Points on a hilly landscape, in no order, each with its height.
From any point a climber steps to the highest of the 2 points nearest to it. It stops when none of these is higher. Distance is the straight distance between rows; heights are no part of it.
bokep: [120 148 110 115 135 143 121 122 150 135 105 145 112 162 133  90 114  58
  47 123 153 116 148 180 124 132 126 151 151 122 141 106  94  85  74 152
 128 114  42 150 173 140 110]  h=148
Gef: [136 132  85 118 162 135 152 130 155 120 127 110 106 143 176 171 159 132
 100 128 113 156 144 125 123 119 197 135 187 120 144  84 159 100 140 105
 105  87 113 179 165 127 102]  h=671
nozo: [119 109 114 111 148 108 126 131 181 169 105  93  84 163 120 151 149  88
  64 112 133 143 191 150 155 118 148 106 203 119 160 115 131 104 105  79
 109 112 113 135 200 117  87]  h=246
bivu: [ 83 138 146 155 163 151 160 107 119  85  87 171 149 127 172 141 104 115
 125 141 118 116 107  83  68 160 150 141 124 150  77 168 107  68 113 134
 173 105 136 149 117 114 159]  h=445
Mes: [105 104 150 148 109 171 157 104 128 159 117 112 151 107 156  97 123  74
 145 141 105 108 115  98 103  98 132  92 175 108  71  89 122  76 118 101
 121  96 175 150 135 110 142]  h=395
fim: [163 105 145 134 109 103 121 117 117  90 176 160 147  95 178 122 139 148
 170 115  95  94  98 118 136  55  93 113  87 141 157 128 156 162 147 175
  98 137 145 106 101 125 155]  h=543
zopi: [147 168 147 152 158 118 128 127 128 115  97 114 145 131 145 167 110 177
 166 128  85 153 132  98  97 195 147 104 113 153 117 125 142 106 168 147
 137 144 147 101 120  89 143]  h=574
Zadon: [108 149 131 128 160 123 127 136 155 174 105 109 106 148 105 132 114  70
  68 118 137 174 167 171 104 189 177 141 149 135 133  87 100  80 115  79
 139 116 106 165 176 156 126]  h=571
puz: [ 95  75  89 148 123 128 144 148 123 119 137 138 118 104 150 146 145  86
 113 131 122 115 118  92 140  90 152 141 198 108 116 126 152 117 157  95
 104  80 167 181 157 118 133]  h=351
kiz: [ 95 134 116 149 162 155 149 110 123  78 105 168 142 151 147 134 119 112
  87 132 156 107 103  89  67 171 133 154 118 175 102 130  98  78 128 153
 143 117  79 162 114 110 118]  h=428
Peza: [ 94 133  69 155 149  92 132 164 164 143  98 112  92 147 113 174 127 101
  65 107 144 140 154 162 124 130 201 150 140 134 186 181 120  88  85  47
 150 112  92 195 152 148  77]  h=506
Vezor: [ 98  86 137 170 136 111 138 130 130  77 126 160 111 140 115  98 121  98
 153 113 172  48 103  87 146  88 130 154  93 183 142 171 128  98 103 131
 141 149 115 156  67 106  91]  h=380
lan: [128 147 193 134 145 139 114 102 149 171 135 113 118 139 146  83 135 135
 148 113 123 149 122 138 124 134 106  97  60 162 105  85  91 109 126 135
 143 155 116  89  97 127 103]  h=561
Nive: [130 136 185 104  73 175 121 119 100 164 176 119 163 136  98  64 129 111
 116 149 163 154 119 156 109 112  61 146  97 109 124  69  98 129 152 108
 132 148 113 125 145 151  99]  h=729
buzo: [188 135 110 156  85  81 129 145  82  79 170 148 154 106  88 147 155 177
 198 111 133  58 108 119 129 105  81 159  93 138 161 184 198 215 156 199
  95 162 134 114  92 145 120]  h=468
mamut: [169 143 134  50 157 164  79  88 167 136  96 157 117 148 133 122 137 136
  86 138 120 161 190 160 152 140 131  78 126 109  95  74 124 104  89 169
 139  97  66  90 184  95 155]  h=392
saf: [161 113  81 123 160 101 134 109 146 131 107  76 107 142 146 156 188 175
 149 105 131 131 145 111 167 106 129 127 190 142 156 130 162 174 126 153
  91 111 125 142 140  93  92]  h=606
gilak: [119 156 130 100 115 158 170  88 130 144  68 123 156 135 155  94 120  87
 116 125 106 154 124 129 114 141 142 124 151 106  91 121  97 121  96 130
 152  77 132 176 139 178 159]  h=230
Rofat: [133 119 156 181 160 123 145 101 150 121 128 108 124 134 173  97 125 106
 139 106 127  84  82 117 103  94 123 126 103 178 141 119 116  92 115 127
 105 150 107 158  92 112 100]  h=672
Zivat: [116 137 136 103  88 173 146  99  92 155 102 115 167 106 121  79 130 121
 144 143 109 128 109 127 119 126 101 136 134  96  73 121  98 160 120 157
 155  90 165 150 139 149 170]  h=278
Pepep: [102 150 167 143 121 169 144 117 116 145  93 133 139 139 112  46  66 132
 137 153 127  94 107 148 123 147 110 124  92 117  96 143  89  85  93 143
 160 136 101  78 107 102 153]  h=515
nim: [109 104 143 150 108 124 133 160 105 117 161 119 131 114 105 134 123 136
 141 148 141  95 111  96 118 134 101 132 143 129 109 149 150  99 175 110
 115 147 153 111 108  94 112]  h=399
naz: [106  89 119 140 118 119 108 177 131 120 159 102 130 128 100 164 147 123
 105 141 166 140 129 119 134 127 106 123 187 116 135 138 152 109 174  58
 100 152 144 139 132 113  80]  h=430
milam: [130 129 132 120 133 180 140 161 140 152 138  80 144 110 153 157 130 102
 132 159 122 184 134 144 109 148 148  84 211  75 121  53 145 112 172  67
  74 138 201 132 122 131 131]  h=542
fuf: [ 97  70 100 140  94 129 125 179 104 129 167 129 126 100 109 158 151  85
 117 143 145 133 106 106 145 108 111 149 178  99 119 156 157 126 182  51
 106 133 196 154 137 140 111]  h=393
som: [132 126 181 165 139 145 130 117 142 151 173  90 121 125 134  63 111 118
 141 115 139 127  90 145 102 113  91 138  85 161 130  69 112  99 135 102
  99 165 113 121  89 106  92]  h=626
biles: [155 115  90 129 111 102 136 146  88  94 150 143 154  97  99 180 171 153
 159 128 143 128 103 103 124 149 116 164 136 126 125 152 166 187 190 156
 115 112 156 159 135 133 143]  h=374
bis: [114 109 118 152  97 116 145 170 118 169 160  50 126 103  77 149 135 124
 185 129 163 148 109 141 150 127 125 140 162 100 137 158 138 169 128  52
  99 181 224 135  87 146 100]  h=572
gase: [125 133 116  88 120 109  86 146  97  95 119 175 129 132  95 177 154 167
 117 129 148 179 157 120 172 162 141 159 119 146 140 172 124 160 132 149
 185 112 120 117 150 164 126]  h=34
Geve: [145 130  74 105 154 126 140 128 142 113 115 139 117 116 155 127 116 136
  96 135  99 139 138 131 138 112 170 134 188  92 135  98 161 115 151 139
 108  88 117 147 179 111 158]  h=714
Kif: [171 140 172 168 135 150 117  76 134  79 106 169 163 107 164  71 125 154
 187 113  99  96 101 116 114 109  94 146  62 178 134 139 125 172  94 200
 148 117 102 125  85 124 174]  h=625
Reli: [158 132 116 101  95 104  97 144  79 116 148 125 134 135  96 148 189 158
 145 136 190 118 128 133 161  92  81 127  94 122 148 174 148 211 132 187
 133 203 120 105 108 183  80]  h=573
tivi: [ 82  86 115 169 151  91 120 126 144 115 113 119  85 136 124 120 139 100
 136 104 145  72 117 104 156  94 157 147 147 158 152 170 122  89  86  97
 126 122 124 160 113 110  99]  h=356
Diz: [151 124 125  67 147 143 103  98 172 146 102 133  96 164 143 151 157 114
  74 111 125 174 215 165 169 123 156  93 162 123 127  85 127 109  60 145
 153  85  82 114 199 131 141]  h=336
pud: [176 134 158 124 135 119 105 109 135 134 132  95 142 122 107 116 155 186
 178 115 112 141 126 128 137 133  90 104 117 153 137  92 147 173 150 167
 115 137 129 106 121  92 129]  h=629
Delid: [170 114  87 151 164 101 161 121 155 106 135  88 112 140 154 165 184 168
 139 110 122 144 114 119 137  99 165 150 181 157 175 100 166 151 131 114
  91  86 106 184 145  99  97]  h=633
Gozu: [144 177  78 127 114 123 166 118  96 150  69  84 144 119 100 121 144 161
 170 115 149 138 120 130 149 150 132 159 136 104 142 194 136 234  96 179
 138 130 169 157 121 167 141]  h=516
kated: [157 130 111 198 104 112 189 147  89  98 154  98 160  99  72 107 142 147
 217 110 153  97 102  91 114 126 118 184 131 153 140 162 175 182 131 121
 104 154 200 182  75 107 122]  h=597
punu: [120 110 118 110 109 107 121 118 150 206  86  68  96 138 114 113 144 118
 133 107 137 109 159 142 196  87 132  98 198  88 150 138 130 169  89  97
 108 122 156 113 154 137 129]  h=179
gida: [ 85  87 128 151 100 156 144 128 134 145 116 125 124 132 144 109 125  63
  98 135 130  90 132 102 131  84 117 122 206  99  96 108 120  80 133 104
 105  96 138 166 160 129 110]  h=350
molu: [146 175 111  77 196 140 101 140 145  91 135 208 111 164 170 203  94 142
  87 140  91 186 164 121  92 184 203 119 106 121 111  84 158  79 141 133
 148 107  80 121 142 140 178]  h=156
Tabos: [170 158 150 161 134 106 139 129 114 105 128 101 158 119 129 158 135 203
 183 126  92 133 123 114 101 165 112 112 114 140 135 135 161 158 183 174
 107 163 150 105 107 102 133]  h=594
zol: [135 163 107 106 177 131  87 139 158  62 109 173 121 144 171 174 123 148
  96 140 129 138 138 165 156 140 173 153 137 137 140 159 115 110  77 167
 147 112  54 107 124 122 130]  h=89
tuz: [122 139 121 162 184 109 142 108 174 143 115 104 103 140 163 130 131  98
  97 104 141 120 101 142  98 115 167 142 100 172 171 125 104  80 103 111
  97 152  74 186 108 137  78]  h=696
pepi: [100 109 120 140 149  87 103 126 171 105 115 153  92 120 138 128 121 117
 145  94 130 106 130 136 189 100 172 154 131 165 159 174 104 126  77 126
 140 106 127 123 120 136 145]  h=332
Delin: [142 142 157 129 102 119 136 108 130 198 138  92 125 127 115  33 101 131
 153 130 132 122 122 180 168  79 110 122 112  91 134 115 119 149  97 119
 116 150 140 110 122 144 130]  h=439
vik: [123 147 148  90 152 127  77 134 128 108 153 196 120 114 146 138  83 130
  93 151  85 148 140 141 119 135 141 103 105  97 116 107 118  89 151 141
 125 138  91  76 137 123 162]  h=828
Mez: [108  94 108  99 127  76  84 135 154 132 148 161  77 116 115 132 128 108
 113 114 134 124 156 144 195 100 156 141 138 137 166 165 123 145 108  91
 138 114 153 116 146 147 154]  h=300
rufit: [ 81 136 140 135 126 153 148 113 118 117 108 144 131 144  90  55  59 110
 108 129 154  82 109 133 117 158 114 178  77 153 116 140  77 102 102 133
 147 138  89 122  99 115 146]  h=479
miz: [153 121 109  88  73 140 106 131  83 114 112 145 144 133  91 141 186 153
 145 148 162 107 131 131 161 106  67 127 117  89 125 163 148 213 127 221
 127 153 122  88 133 148 115]  h=678
vized: [110 105 158 121 150 119 109 101 160 152 124 108  90 125 130  98 110 142
 137 118 110 108 146 121 144 116 114  61 130 144 120 106 109 111 116 122
 116 127 141  57 128  75 141]  h=69
zuf: [141 107 148 171 131 116 158 105 105 142 135 100 138 100  85  46 116 126
 195 107 125  82 120  99 142  90 127 167 120 149 138 122 157 150 108 126
 108 107 155 170 104  81 169]  h=684
fatum: [ 91  93 162 155 105 145 123 141  94 119 188 157 125 115 125 115  89 108
 132 155 116 114  97 100  94 128  99 127 111 128  97 114 130  72 170  90
 127 140 131 111 117 107 147]  h=360
zap: [118 125 142 144 165  99 122  81 190 170 106 103  92 131 164 113  99 124
 143  93 105 129 125 136 145 141 163  65 111 164 123 115 105 103  91 104
 130 117 150  93 106 106 158]  h=51
gakiz: [111 128 156 117  68 137 107 143  81 144 148 149 144 116  78 111  85 169
 164 142 107 121 117 127 129 164 100 136  73  98  97 152 110 148 142 149
 161 129 150  53 121 121 173]  h=386
kot: [145 177 111 104 181 156 119 101 152 115 112 166 126 147 172 139 105 108
  83 131 113 165 146 130  89 175 172 123 119 131 107  81 118  88 130 147
 142 103  86 157 146 142 158]  h=187
Toseb: [106 126  93  94 120  83  95 136 131 152 119 147  95 109 121 164 131 135
 115 115 137 164 165 163 197 111 164 134 143  98 146 183 121 180 115 115
 145 113 182  91 156 170 160]  h=260
leb: [ 81 146 124 108 121 146 144 127 113 111 145 198 131 117 136 116  74  74
  70 135 118 159 128 112  70 180 139 154 111 122 101 120  95  79 157  96
 156 118 134 145 150 167 166]  h=264
pilak: [143 146 100 104 134  93  94 158 107  39 118 193 130 120 139 234 154 189
 138 117 120 163 133 121 151 176 156 166 102 152 155 191 142 162 134 164
 178  90 111 111 134 156 140]  h=60
dun: [179 149 120 126 106  85 109 163  85 102 180 132 141 129  71 131 136 176
 177 130 163 104 107 144 146  97  83 146  86 130 154 173 177 210 158 169
 114 210 132 114  81 147  99]  h=504
bobet: [169 102 177 120 115  99  80 150 102 110 210 164 115 139  81 101 146 169
 136 133 151 111 110 145 138  94  40 120  46 141 153 109 146 146 188 121
 100 161  85  97  85 107  91]  h=331
roku: [122 145  93 149 147 101 138 167 162 172 114 102  90 149 107 161 126  39
  39 109 133 161 190 183 103 159 194 148 149 131 169 110 112  86  93  57
 142 128  97 204 194 152  92]  h=531
bemu: [114 106 121 161  96  98 174 131 121 214 128  64 108 109 100 113 125 110
 172 123 144 110 118 152 164  92 137 123 165  78 114 156 134 163 102  80
  95 151 210 127 100 148 119]  h=530
satel: [131 139 153  95 160 129  93 138 148 166 154 137 101 138 145 127  78 114
  69 134 118 163 171 165 107 147 152  71 106 112 127  84 131  70 130 107
 108 167 108  67 144 106 153]  h=740
Dafof: [124 167 146 148 142 146 141 126 111 144  90 108 143 128 122  98  89 162
 159 133 122 131 113 126 107 174 126 128 108 127 103 134 119 101 144 157
 141 149 127 101 119 113 135]  h=549
nabub: [150 109 142  79  78 155  76 116  87 150 132 121 126 134  65 113 182 175
 148 152 116 106 131 133 153 111  75 103  96  99 111 119 121 210 132 214
 136 135 121  63 148 127 141]  h=836
muzo: [142  83 182 112 107 128  78 144 106 116 210 167 115 129  99 104 132 157
 109 150 116 113 117 133 124  94  57  97  85 114 133  83 129 112 180 131
 101 146  80  61 121  80 115]  h=394
gab: [151 168 124 102 168 108  78 161 128  43 126 207 146 119 142 199  91 162
 123 129 107 156 130 139 152 177 146 155 101 137 133 167 117 128 120 162
 151 119  80  87 114 130 154]  h=76
Kose: [147 141 110 128 151 148 142 172 141 119 147 100 164 115 174 199 137 130
 128 164 126 193 120 142  91 147 173 105 156  95 143 101 153 124 183  84
  97 153 180 161 111 155 117]  h=600
nak: [149  98 110 127 139  73 126 148 137  92 165 101 118 109 153 237 158 172
 160 111  97 149 126  79 120 142 129  90 128 164 144 157 172 145 183 102
 117 131 190 112 107 108 125]  h=734
rudis: [128 110  70 137 137 127 159 118 149 100 106 126  96 126 192 197 186 146
 146 119 101 135 132 102 146  83 182 123 183 122 129 154 155 153 113 153
 131  74 154 138 151 125 134]  h=292
basof: [141 103 182 146 118 182 143  82 127 143 144 123 164 120 163  78 134 105
 172 138  97 120 103  96  86 118 111  96 122 132  69  68 130  88 135 130
 125 111 149 150 115 101 146]  h=449
Mogar: [131 136 122 138  87 112 159 120 132 202 121  73 115 125  89  78 105 131
 186 120 139  89 116 148 189  64 109 131 138  75 131 157 137 196  87 120
  96 176 186 104  93 135 112]  h=491
kadut: [138 135 133 140 161 150 146 155 154 108 155  81 169 132 164 181 169 129
 137 148 154 190 102 133  97 137 131 107 148 145 159 103 143 113 164  90
 106 168 124 178  93 152  53]  h=644
dezen: [161 132 104 169  86 117 187 146  63  80 131 134 179  94 106 152 156 152
 173 116 124  92 117  98  80 142 123 186 113 142 133 181 166 215 154 185
 115 125 187 167 131 145 168]  h=410
robar: [156 142 148  69 120 169 101  90 142 164  89 107 133 138 122  85 129 144
 123 141  94 140 145 160 143 123 105  80 130  98  93  77 116 128 117 169
 136 105  90 106 161  98 143]  h=450
sorez: [ 92 151  95 124 137 137 160 126 148 120 107 136 122 150 134 121 109  54
  39 129 157 109 132 155  93 137 134 173 134 146 154 140  82  77  96 116
 125 112  57 195 149 152 104]  h=167
seg: [ 78 134 143 141 135 125 126 144 120 137 132 121 121 148  82  95  83  94
 111 122 176 108 119 133 115 157 110 168  90 162 133 155  86  78 119  89
 157 164 101 141 116 150  89]  h=438
Mopov: [110 101 142 133 115 167 111 163 130 168 158  79 126 125  96 145 134 107
 112 141 145 165 148 143 135 150 109 106 200  90 121  98 126 116 158  47
  92 156 176  97 144 110 106]  h=475
fuda: [106 122  67 115 119  89 127 135 149 135  97 129  84 115 162 179 146 140
 142 113 118 128 144 138 200  98 176 116 168  98 144 182 137 194  89 142
 121 105 193  76 129 152 155]  h=231
zadag: [137 147 121 105 152 164  90 101 181 116  85 153 113 146 147  90 111  91
  76 130 133 105 142 193 163 128 126 143 138 130 120 127  79 114  28 171
 122 100  33 122 144 123 128]  h=125
Reg: [109 103 144 160  98 119 146 148  96 137 141  99 150  89 138 191 156 136
 180 126 124 138 110  87 113 140 131 111 110 130  95 166 132 150 165 112
 141 163 239 111 103 155 138]  h=650
katir: [152 117 120 125 147 117 119 112 124  98 160 156 119 122 160 108 136 142
 115 142 116 112 102 129 140  83 118 127 129 129 145 117 136 134 149 166
 103 120  91 132 122 110 129]  h=500
zab: [132 132 165 118  99 142 111 115 114 188 150 131 128 120 101  23  78 151
 139 148  94 124 115 169 122 109 109 123  84 104 129  88 101 134 122 124
 130 123 117  95 143 116 167]  h=440
muk: [115 130 124 118 147 149 137 138 105  94 133 152 149 144 112 136 139 110
  77 148 175 124 102 118  88 153 102 153 129 160 132 122 113  90 158 129
 133 132  67 171 133 137  77]  h=402
bez: [139 121 148 145 155 124 121 134 161 143 129  75 141 158 133 148 197 123
 128 119 179 154 123 141 126 122  95 113 156 169 167  93 126 114 127  86
 100 169 107 172  92 133  17]  h=688
baza: [143 124 148 108 160 145  95 124 117 115 183 164 128 139 138 145 133 108
  84 136 129 162 126 122  81 156 113 104 102 141 116  57 130  79 186 112
 102 135  77 135 138 112 108]  h=406
seta: [110 131 158 118  81 138 116 150  77 104 144 165 153 141  67 105  99 155
 127 155 142 106 117 109 118 153  67 151  89 115 121 138 110 119 172 146
 154 141  96  79 111 115 112]  h=446
dur: [110 100 121 160 132 104 133 148 116 115 156 124 119 143  75  90  96 112
 142 124 184  80 100 119 137 118 110 168  91 171 142 160 125  96 150  86
 135 171 107 161  88 117  84]  h=407
Tazu: [111 133 142 126  72 165 157 146  73 164 142 115 158  95  96 103 106 148
 166 153 121 136 112 122 114 153 103 147 113  82  79 140 116 164 157 143
 137 137 185  97 129 135 164]  h=333
tubom: [143 122 134 141 118 122 154  96 118 147 109 106 139 135 111  60 150 120
 166 122 132 102 100 118 157 106 110 153 136 144 146 112 124 162 102 148
 132 106 116 172 125 133 118]  h=750
mugir: [160 128 171 152  91 150 130 111 105 107 127 125 166 109 145 105 138 179
 185 136  77  91 100 104  97 117  81  97  92 128  90 123 138 136 136 202
 129 122 126  81 104  94 156]  h=547
popo: [144 132 138 136 119 135 161  83 100  88 111 141 174 123 149  82 149 137
 174 112 131 112  88 103 112 119  94 162 101 170 129 142 124 176 116 179
 145 105 123 164 107 155 144]  h=677
Fuv: [159 168 119  92 166 159  92 104 152  77  90 165 145 160 158 122 151 149
  94 135 148 140 138 168 173 132 125 152 130 154 133 124 106 135  53 193
 137  89  35 117 137 136 126]  h=104
pekek: [141 140  82 152 104 105 180 146  90 137 114  83 137 110  64 137 151 159
 207 120 152  99 107 102 147 134 123 185 125 131 131 181 156 223 122 149
 119 168 200 162  98 148 119]  h=560
ligid: [ 84 149  76 177 174  95 157 148 156 135  90 125 121 117 155 171 100 121
  99 115 119 155 113 137  97 158 216 137 124 138 160 180 113  87 112  49
 166  95 135 186 126 152 113]  h=492
Nin: [152 105  60 114 135  89 143 122 154 103 139 103  85 116 189 202 160 161
 133 107 107 117 141 105 165  76 148  91 163 123 153 165 168 191 122 162
  93 106 178  87 145 115 160]  h=263
taf: [126 144 138 107 142 152 129 156 105 103 139 154 171 142 133 189 141 119
  91 155 154 175 127 113  71 183 125 122 143 142 120  96 127  89 200 104
 130 133  92 164 139 139  84]  h=363
Bizu: [ 88 154 118 161 146 150 186 128 132 114  97 121 157 119 183 141 112 121
 116 155 107 152 110  93  69 154 176 120 161 118  97 124 123  80 139 106
 137 111 149 167 119 142 145]  h=464
Gena: [180 128 155 111  91 147  98 100 116 136 106  96 141 135  83  75 170 198
 187 121 105 112 120 122 147 129  60 103  88 141 108 106 147 202 111 206
 138 123 112  94 121  92 129]  h=691
Biku: [149 112 183  91 133 139  75 151  99 137 206 181 128 138  99 142 117 118
  70 152 114 165 150 142 105 132  87  90  82 112 131  62 133  77 190 114
 121 160  64  88 148 109 122]  h=503
Mon: [196 113 106 184  72 105 177 156  81  67 138 150 185 113  95 166 174 166
 209 109 155  60  96  90  92 128  94 161  98 156 136 184 194 212 154 196
 104 152 157 154  94 145 137]  h=437
kipe: [139 114 108 100 135 107 109 125 191 157 119 133  69 157 142 168 130  78
  43 104 120 160 234 161 163 123 181  91 184 109 149 102 125  94  78  91
 132 102  98 113 212 124 146]  h=284
tum: [132  98 136 175  90  91 147 142  86 123 163 112 140  95  73  92 103 158
 211 126 124  87 118  97 133 122 134 180 111 144 128 165 166 158 141 119
 117 131 191 124 105  82 160]  h=634
zugiv: [108  93 142 102 112 126 106  90 162 197 107  83 100 160  80  87 147 115
 136  96 141  80 166 117 184 103  84  85 168 114 134 133 106 159  99  95
 123 120 147  73 148 109 125]  h=141
vez: [156 159 175  96 141 145 116 112 144 173  97  99 135 137 149  82 131 141
 119 135 129 147 130 174 139 118 107  78 108 119 120 100 115 122 105 166
 134 156  94 100 135 137  99]  h=502
zev: [134 155  80  99 132 144 131 128 128 137  88 165 103 110 161 136  90 119
  95 147  91 155 147 132 139 143 195 110 174  68  95 106 152 129 145 129
 130  84 161 123 164 134 191]  h=762
tor: [ 97 150  82 156 156 133 169 132 155 115  85 149 124 132 202 177 114 126
  90 140 106 167 120 116  91 161 218 122 150 105 117 144 131  90 131  88
 177  88 147 158 128 157 136]  h=480
kebas: [135 108 168  88 149 137  76 139 138 155 205 136 101 137 120 139 100 118
  63 131 104 158 177 129 110 138 100  51 112 113 129  41 145  79 151  92
 111 162 103  65 158  86 138]  h=635
mel: [116  96  97 126 111  91 132 168 118 106 138 120 107  80 143 226 160 146
 156 122 112 135 122  95 132 138 157 120 119 131 123 192 154 159 174 110
 143 139 212 120 112 145 142]  h=697
kirot: [117 163 107  83 132 148 103 154 124  97 120 209 128 115 153 151  67 125
  79 159  93 157 152 138 125 156 166 121 142  64  99 119 133 105 145 146
 149  97 121  89 152 148 199]  h=827
zik: [110 167  90 115 158 142 188 108 142 106  57 122 145 164 165 124 116 100
  73 130 150 120 118 151 110 143 141 170 144 132 151 151  74 102  72 137
 143  96  66 184 127 169 106]  h=181
gipi: [113  82 152 107 108 127  90  95 144 144 123 124  95 144  96  73 138 152
 145 118 118  80 157 117 175 106  74  79 125 136 118 114 108 150  94 139
 148 113 126  51 127  77 151]  h=99
gonuv: [ 93 102  64 133 112 120 159 138 139 125  93 129 109 116 164 171 154 102
 102 126 131 127 130 108 152  83 168 142 195  86 132 166 136 135 119 107
 130  86 171 161 153 143 111]  h=322
Saku: [113 167 113 110 157 163 118 113 130 129 133 176 117 138 137 109  73  63
  47 138 101 147 133 139  57 188 141 133 110 135  97  54 112  52 136 125
 127 123  84 157 155 150 173]  h=220
Sas: [ 84 145 123 122 149 110  92 135 158 150 119 162  93 135 124 171 104  89
  79 111 123 186 160 137 100 190 199 118 108 148 121 125 103  73 118  76
 179 125 135 143 150 168 121]  h=623
nal: [111 130 145 129  79 158 146 134  89 101 114 146 156 158  82  59 108 141
 158 159 175  58 110 109 136 116  67 165  78 118 127 155 114 137 125 168
 155 155  99 108  91 126 102]  h=509
Zaba: [109 134 123 161 110 123 150 161 113 150 132  89 158 100 122 158 126 127
 167 133 141 155 114 130 113 138 145 137 131 111 123 156 129 150 151  82
 128 166 213 150 105 152 120]  h=609
pil: [177 121 189 176  89 121 122 106 126  87 141 165 164  98 165 116 141 164
 205  98  69  90 116 106 103  81  90 115  59 155 127 134 149 165 122 201
 131 132 143  96  87 132 175]  h=586
pubu: [100 160 112 100 123 154 171  90 142 120  43 138 157 154 148  77 103  74
  95 126 130 101 123 149 131 121 118 166 160 121 121 155  70 123  43 149
 153  86  85 167 135 162 151]  h=198
mide: [130 151 147 163 177 118 140 118 172 162 107  57 118 156 140 126 160 107
 120 111 147 137 120 153 125 125 138 125 136 168 166 101 109 102  82  92
 106 164  93 177 101 131  48]  h=720
rodu: [114 120 164 121  81 179 159 123  93 141 146 118 166 147 110  43 118 119
 131 152 171  86  95 128 122  92  50 153  98 113 110 115  98 125 137 144
 147 157  99 126 108 132  99]  h=579
Kevo: [ 86 147 161 130 118 151 119 137 111 150 173 151 134 122 121 103  66  98
 104 135 121 143 125 124  83 171 126 137  86 129  95 111 101  79 170  83
 150 141 127 124 133 144 142]  h=307
ruku: [120 119 109 129 170  89 116 134 157 112 136 119 112 127 165 196 146 149
 129 115 121 156 127 108 128 136 167  98 128 166 149 136 139 106 149 108
 142 122 148 127 127 122 109]  h=699
Lila: [148 128 173 165  98 168 169  98  98 130 134  93 184  89 166  95 131 140
 188 151  95 108  99  95  80 117 105 114 114 124  81 116 151 138 141 172
 111 128 169 135 108 107 170]  h=507
Zini: [144 119 115 107 139  86 125 114 177 161 110  79  69 150 133 136 137 116
 106  97 138 109 183 147 205  69 146 111 199 110 177 141 129 149  74 104
 103 107 104 118 161 118 109]  h=212
Feda: [128 119 157  94 101 136  84 120 100 166 171 150 134 118  75  85 119 121
 115 128 121 155 147 128 148 121  96 129  93 115 136  91 102 142 145 103
 140 137 132  99 152 133 141]  h=546
Faru: [107 135 117 103 169 101  87 133 164 116 126 152  90 141 144 194 113 138
  97 118 111 177 164 133 137 171 186 110 131 151 134 130 127  98 134 105
 164 104 126 112 147 119 133]  h=666

Call two points neighbours if one is among the 2 nearest of the other. Go from one point of each pair to the other, from neighbour to neighbour, staying as high as possible. Name the lowest point that can't be avoided.
nabub and mide: gida
vik and tubom: katir
nak and nabub: biles
Nive and nak: Delin

Where does a climber stop that starts at each point below?
gab: Nive
Delin: nak
gipi: mide
Zivat: Nive
kot: mide
Pepep: nabub
